Points, in no order, along strands that fork, close into loops and pass close to each other.
(in the rows, 128 means zero)
Two points are linked if the straight distance between their rows is under 143. Some points are linked to none.
Q_176: [133 162 136 128 153 188 110 172 115 165 100 123  77 128 177  95 178  78
 193 177 122 191 137  96 132 173 113 110 108 117 108 150 124 145]
Q_974: [115 136 133 144 129  90 148 107 155 129 149  97 146 117 126 111 113 188
 101  34 123 138 150 135 130 108 157 158  86  96  96 158  87 143]
Q_199: [162 140  95 114 170 130 127 159 120 168 117 115  96  77 165 111 163  79
 187 106 124 126 144  86 119 137 119 130 118 135 155 146 149 138]
Q_227: [184 103  93 136 116  98 118 149 128 174  73  66 124 108 134 111 187  79
 142 130 114 142 136 165  82 163 119 149 177 111  81 128 150 176]
Q_169: [107 147 108  97 153  84 168 138 143 132 141 197 103  88 181 122 155 121
  89  71 168  78 163 109  71  89 146 137 126 128 150 154 110  84]
Q_98: [197 119  94 133 114 126 118 149 138 199 126  63 137 129 146 143 142  75
 220 125 125 173 126 137  92 166  53 150 125  87 101 157 172 160]
Q_173: [ 98 116 107 136 146 116 160 165 142 124 142 134 124 102 176 147 106 169
 104  72 116 130 118  93 122 112 161 138  84 142  49 161  77  77]
Q_873: [150 136 137 153 135 139 101 132 116 149 137  91 151 134 126 137 144 120
 151 124 140 154 123 141  92 135  94  87 141 107 169 109 156 177]
Q_854: [185 116  80 202 105 150 103 134  85 139 142 109 158 156 190 147  99 103
 158 123 137 127  98 206 136 137 106  67 123  74  40 124 123 188]
Q_298: [ 92 141 150  92  39 132 136  91 156  54 100 168 130 152 116 133 109 131
  70 144 106 104  76 122 150 101 139 143 149 151  84 146  94  72]
Q_898: [128 143 181 172 118 156 102 123  72 122 147 126 162 155 102 118 140 143
 142 158 123 159 128 158 116 140 116 100 145  98 177 106 141 176]
Q_615: [135 140 133 119 211 135 145 139 199 145 130  87 159 136 121 109 175  89
 155 109 116 158 182  98 116 141 115 168 111 134 150 128 114 144]
Q_709: [111  98 147 136 164 148 134 121 155 100 109 125 115 140  95 109 139 117
 120 145 130 125 142  80 151 139 168 145 116 172 156 127 141 125]
Q_617: [105 167 103 172 139 189 120 200 101 141 118  93  81  99 181  92 140 112
 170 171 106 159 135  91 140 168 157 120 112 149  98 159 113 152]
Q_187: [182 122  43 135 110  45 126 171 132 217  96  58 139 110 154 122 154  88
 127 102 144 128 146 186  59 167 119 163 180 114  91 113 121 188]
Q_829: [ 94 122 111 155 155 106 166 164 161 122 139 154  90 106 144 107 116 156
 112  63 142  93 137  77 125  97 185 153  72 149  99 161 112  86]
Q_324: [ 88 108 149 112 147 157 104 135  86 115 136 168 131 119  92 127 105 129
 134 200 127  92 126 153 174 152 143 121 154 174 142 108 124  85]
Q_600: [ 97 112 112 138  93 162 128 156 123  97 127  94 113  95 150 122 121 120
 105 142  98  89  65 135 140 136 160 128 148 127 106 143 122 142]
Q_518: [166 132 152  95 105 128 156  96 109 158 186 138 168 128 132 147  70 190
 152  97 149 106 134 141 154  81  69 108 102  55 124 112 141 178]
Q_825: [127 140 120 159  89 136 155 114 123 120 137 114 129 150  57 112  76 204
 113 140 128 131  88 108 173 131 130 133 109 109 137 140 145 146]
Q_482: [172  77 101 112  90 103 130 145 132 167 159 114 175 117 152 162  79 130
 125 100 156  83  83 186  97 106  81  96 144  79 111 114 150 158]
Q_997: [118  89 125 134 162 139 147 153 134 129 122 113  94 116 109 122 103 149
 147 122 143 130  89  73 146 132 143 130  93 144 134 132 139 126]
Q_729: [147 147 124 113 154 135 112 134 109  99 100 131 165  79 154 131 151  61
 121 137 114  87 122 138 134 137 138 176 185 162 174 109 159 133]
Q_458: [133 146 141 132 113 136 131 127  95 116 169 136 151  98 164 117 100 165
 145  96 118 112 118 144 136  99 100 100 116  83 108 133 116 174]
Q_981: [155 106  69 116 115  58 138 153 163 174 120  76 135 116 143 155 126  95
  82 104 166 118 103 185  64 144 110 130 162 115 110 105 128 141]
Q_818: [123 109 147 159 154 154 139  89 144 118 115 104 163 174  56 120 139 100
 145 139 103 165 120  86 156 147 119 127 108 142 172 133 160 110]
Q_353: [130  84 110 113 133 104 110 115 159 112 113 144 113 126 129 145 152  78
  85 128 135  97 119 146 102 126 140 119 162 161 173 112 153  96]
Q_73: [163  86 132 118 199 123 162 169 149 149 135 123  98 105  89 116 105 129
 186  99 152 148 106  50 142 123 126 157  72 155 160 133 137  81]
Q_295: [ 87 173 199  86  88 129 112  64 112  99 130 145 153 134 131 124 138 166
  97 135 108 131 172 149 178 121 134 136 152 118 129 120  63 141]
Q_242: [120 180 162 111  91 144 125 111  70 124 162 154 172  94 155 104 113 196
 123  81 106 119 140 111 164 102 124 135 132  82  95 145  72 165]
Q_385: [106 168 133 134  71 144 146  93 128 106 121 137 102 140  60 121  95 224
 108 162 100 126 132 123 187 127 113 109 109 104 123 133 128 107]
Q_644: [ 89 101 153 139 155 127  91 134 134 162 137 140 119 151 125 153 118 171
 110 156 131 160 151 166 108 140 122  81 100 126  97 107 124 110]
Q_287: [119 127 135  62 121  77 134 112 147 133 119 155 159 107 167 148 138 140
  71  99 153 130 132 144  76 111 122 127 157 114 127 117  97 122]
Q_102: [ 66 111 138  85 142 100 154  99 170 101 135 152  81 126 155 121 150  93
  73 154 153  86 203 136 122 126 166 134 130 160 152 110 118 103]
Q_726: [148 156 138 140 142 189  99 147 133 152 101 137 127 136 151  98 190  68
 194 177 100 207 108 141 122 186  79 143 133  96 111 152 154 114]
Q_575: [171 120  93 183 111 148 123 151  84 138 130  81 119 118 172 142 144  98
 159 130 115 147 104 173 119 146 122 102 134 101  78 146 131 183]
Q_124: [102 176 125 135 137 130 139  85 180  84 106 159 100 132  94 100 132 191
  88 158 126 121 187 112 219  98 130 165 118 135 115 143 106  90]
Q_156: [111 113 131 161 140 142 114 110 103 127 116 105 165 143 123 126 139 143
 115  88 120 148 117 181 111 157 146 126 131 115 115  98  75 176]
Q_629: [170 145 108 111 156 136 143 140 138 175 142  74 134 115 138 124 140  98
 225 111 133 168 135  89 105 133  64 143 107 111 158 150 146 151]
Q_5: [176 101  94 162 101 132 135 122  98 164 168 102 180 149 160 152  95 122
 165 113 138 108 128 192 119 110  84  70 135  69  74  93 137 195]
Q_51: [110  97 131 142  80 124 120 126 127  68 116 176 130 164  51 119 119 131
  73 156 100 102 105 121 173  93 140 116 122 187 157 137 167  61]
Q_166: [121 115 129 128 117 106  74 137 102 180 154 143 126 149 160 175 115 162
 128 143 142 154 148 168  83 123  86  40 124 107 108 101 129 143]
Q_879: [ 99 149  81  84 170  78 158 142 165 146 151 217 123 111 171 117 147 105
  70 118 194  73 169 109  76  74 133 173 152 144 129 122 107  87]
Q_88: [162 104 116 149 154 120  98 155 117 201 143  95 103 146 129 160 115 133
 167 145 158 149 135 161  79 139 100  65 119 108 135 108 160 162]
Q_950: [148 124 140  72 126  90 115 110  93 140 143 189 107 106 132 139  78 187
 157 143 164  90 118 124 129  91 113 112 128 116 192  81 154  96]
Q_92: [167 143 111 125 131 126 129 130  99 130 100  96 135  88 158 111 182  71
 124 116 108 107 121 168 103 140 148 159 176 117 130 130 129 154]
Q_362: [162  99 125 115 165  61 126 106 181 101  99 174 157 164  81 125 128 134
  81 142 166 110 106 149 116  63 131 196 165 139 157 117 146 101]
Q_978: [155  77 136 122 135 106 120 121 157 108 112 138 162 159  77 135 137  99
  92 116 141 115  96 130 109 122 115 143 155 161 177 121 168  99]
Q_141: [167  94  97 114 101  86 134 130 153 141 151  90 135 111 157 178  95 140
 132  60 153 120  99 167  79 108 112 122 133 125  84 107 103 139]
Q_456: [119 139 124 112 127 149 129 140 104  76 104 130 123  89 142 124 126  56
 149 146 114  88  92  98 161 151 162 163 164 170 174 130 160 104]
Q_406: [168 144 152 102 126 100 132  91  87 126 171 180 125 131 119 131  81 214
 155 128 157  90 133 114 155  89  90 125 115  81 152 111 158 138]
Q_11: [123 141 106 128 138 147 145 170 119 134 122 102  59  84 181 118 176  97
 148 129 103 115 147 103 145 150 152 127 126 141 115 155 132 143]
Q_10: [146 160 143 148 112 192 111 116 111 135 120  98 156 166 118 121 171  84
 191 138 107 175 127 111 105 152  62  87 132 101 179 141 162 153]
Q_881: [ 96 109 133 106 127 133 123 136  98  80 130 201 117 122  80 136  84 110
 140 189 157  83 105 118 181 143 160 156 143 177 159 113 147  57]
Q_954: [139 109 129 117 148  88 142 117 134 170 147 135 176 122 145 156 100 166
 111  54 135 180 143 166  91 107 119 143 117 104  40 112  44 116]
Q_314: [109 147 147 124 181 160 124 119 144 150 128 118 155 137 126 113 182  71
 159 162 137 151 189  99 130 141 126 150 139 140 181 111 133 165]
Q_165: [162 128 108 137 125 155 107 154 164 186 104  77 113 141 142 133 193  60
 190 129 104 194 115 128  77 180  82 121 122 107  96 162 164 126]
Q_718: [103  92 112  88 162 114 129 129 176 114 124 143  67 119 156 141 146  78
  89 139 157  89 152 121  88 141 161 111 123 175 161 105 148 108]
Q_527: [ 92 126 150  86  52 155 134 126 108  89 140 136 126 105 156 142  94 136
  93 131 108  76  64 128 139 116 130 121 136 132 105 133 103 101]
Q_889: [147 150 141 122 116 150 134 100  75 115 128 135 119 143 104 132  97 129
 180 160 124 137  97  76 157 140 123 120 120 136 211 107 192 144]
Q_658: [ 97 184 160 123  91 137 126  87 112  77 131 139 169  94 155  89 140 167
  99  93 104 123 169 121 175 104 157 155 137 116 117 146  59 137]
Q_289: [158 108 100 192 122 122 105 155 122 151  97  61 123 139 132 143 164  75
 133 107 112 164 125 192  75 172 119 120 143 124  83 137 124 160]
Q_180: [ 79 125 149 124 122 139  76 167  60 129 150 160 116 131  94 136 133  81
 138 214 114 124 138 176 148 184 145  88 130 162 139 119 136  78]
Q_136: [108 145 168 105 118 106 117  67 142 105 100 150 158 143  98 121 155 195
  82 135 114 138 194 158 154  97 125 128 150 101 140 106  97 133]
Q_491: [114 188 144 121  67 136 142  85 173  81 108 136 112 139  80 125 117 205
  87 163 107 139 148 119 208 103 133 143 139 126  97 146  97  92]
Q_961: [148 153 141 138  90 181 148 108  84 119 142 100 137 162 138 129 121  93
 195 141  93 125  95  76 127 159  89  86 100 107 183 131 198 150]
Q_550: [139 109 153 181 171 160 131 127 151 146 128  75 154 172  58 135 125 119
 151 122 114 201 105  98 121 150 131 137  76 142 130 146 127 143]
Q_761: [102 110 152  91 130 115 154 128 163 135 123 166 101 109 151 146 119 152
  82  97 105 155 143  77 135 107 142 124  89 123  44 150  71  80]
Q_248: [133 158 130 141  91 165 152 161  61 140 138 138  73 143 114 118  45 136
 195 174 124 132  92  63 147 166 113  91 108 139 169 110 168 160]
Q_810: [152  96 138 129 116 128 122 112 136  72  96 196  88 157  75 129 109 103
 118 173 137  87  88  98 175 108 158 154 134 168 166 127 185  54]
Q_252: [102 131 122 140 125 156  88 163  92 141 132 126  90 118 136 147 134  92
 131 207  94 143 125 164 122 169 137  81 140 140 109 121 138 112]
Q_327: [105 133 148 130  39 123 123  88 151  54 114 163 143 166  85 136 127 134
  66 140  84 111  96 143 165  84 127 126 149 158 139 144 137  49]
Q_862: [125 159 177 152 148 171  98 120  98 121 118 113 143 150 132 116 162  99
 156 189 138 178 149 115 145 137 140 129 130 135 180 127 115 154]
Q_513: [136 148 136 173 153  97 149 109 174  98 135 127 150 121  97  87 134 189
  96  59 128 130 149 115 164  87 163 187 102 121 125 164 107 129]
Q_59: [108 150 126 106 141 113 155 136 132  96 144 177 105 100 168 111 144 127
 116  57 134  88 142  96 121  74 169 144 115 133 126 183 106  95]
Q_345: [115 148 129 149  91 161 159 142  92 142 143 130  91 164  52 121  47 192
 155 168 124 136  91  72 157 159 130 115 118 142 146 140 156 148]
Q_638: [ 85 160  78  65 132  67 148 129 167 142 117 159 164 144 163 131 138 107
  39 122 171  98 145 129  67 101 131 155 171 135 142  99 128 117]
Q_593: [155 124 143 131 173 111 132  86 152  89 111 137 175 126  71 107 130 177
 107  84 134 129 131 147 151  96 150 191 144 126 136 132 110 147]
Q_108: [107  97 113 182 167 133 111 125 143 127 101  89 135 141 121 141 169 105
 104 100 116 154 139 187  83 163 151 103 125 135 103 107  92 153]
Q_6: [ 71 105 157  95 157 122 121 131 145 125 142 151  84 136 127 131 121 167
 103 136 124 127 160 115 147 138 150 115  95 143  86 128  89  96]
Q_520: [154 129 150  96 122 117 105 104  83 116 123 155 107 114 132 153 105 124
 148 146 155  88 111 114 125 126 137 117 151 141 196 100 171 119]
Q_943: [ 84 129 103 120 115 149 137 159 109  89 116 135 111 104 155  94 114 107
 116 147 127  70  89 103 157 118 185 161 139 185 131 145 111 120]
Q_994: [125  84 147 183 157 145 115 145 148 152 140 106 123 173  83 151 121 159
 108 134 114 173 128 135 107 145 130  80  91 145 105 113 147 121]
Q_177: [ 97 131 150  80 147  94 143  74 189 110 132 154 139 144 126 134 156 147
  80 139 146 118 212 133 131 105 132 155 151 136 147  95 106 108]
Q_852: [121 118 111 181 137 123 131 148 146 136 161  63 138 131 160 140 100 154
 136  70 129 156 129 135 116 121 160 127  79 125  72 150  93 166]

How many points has the smallest loop of links through each point below? Write 0 if it is on no loop.
Q_617 -> 8
Q_289 -> 9
Q_974 -> 0

A piece is all that can be reached along the links. How many separate loops has the piece of each point below (a circle has one, a figure eight two, a Y none), and how many tips (points with one link)?
Q_456 -> loops 1, tips 2
Q_10 -> loops 0, tips 5
Q_513 -> loops 0, tips 2
Q_11 -> loops 1, tips 0

A fork is a point with three links, a tip a point with one. Leave the first point through the second and follow the links. Name the first fork or tip that comes.
Q_327 / Q_298 -> Q_227
Q_978 / Q_353 -> Q_889
Q_456 / Q_943 -> Q_252
Q_761 / Q_173 -> Q_287
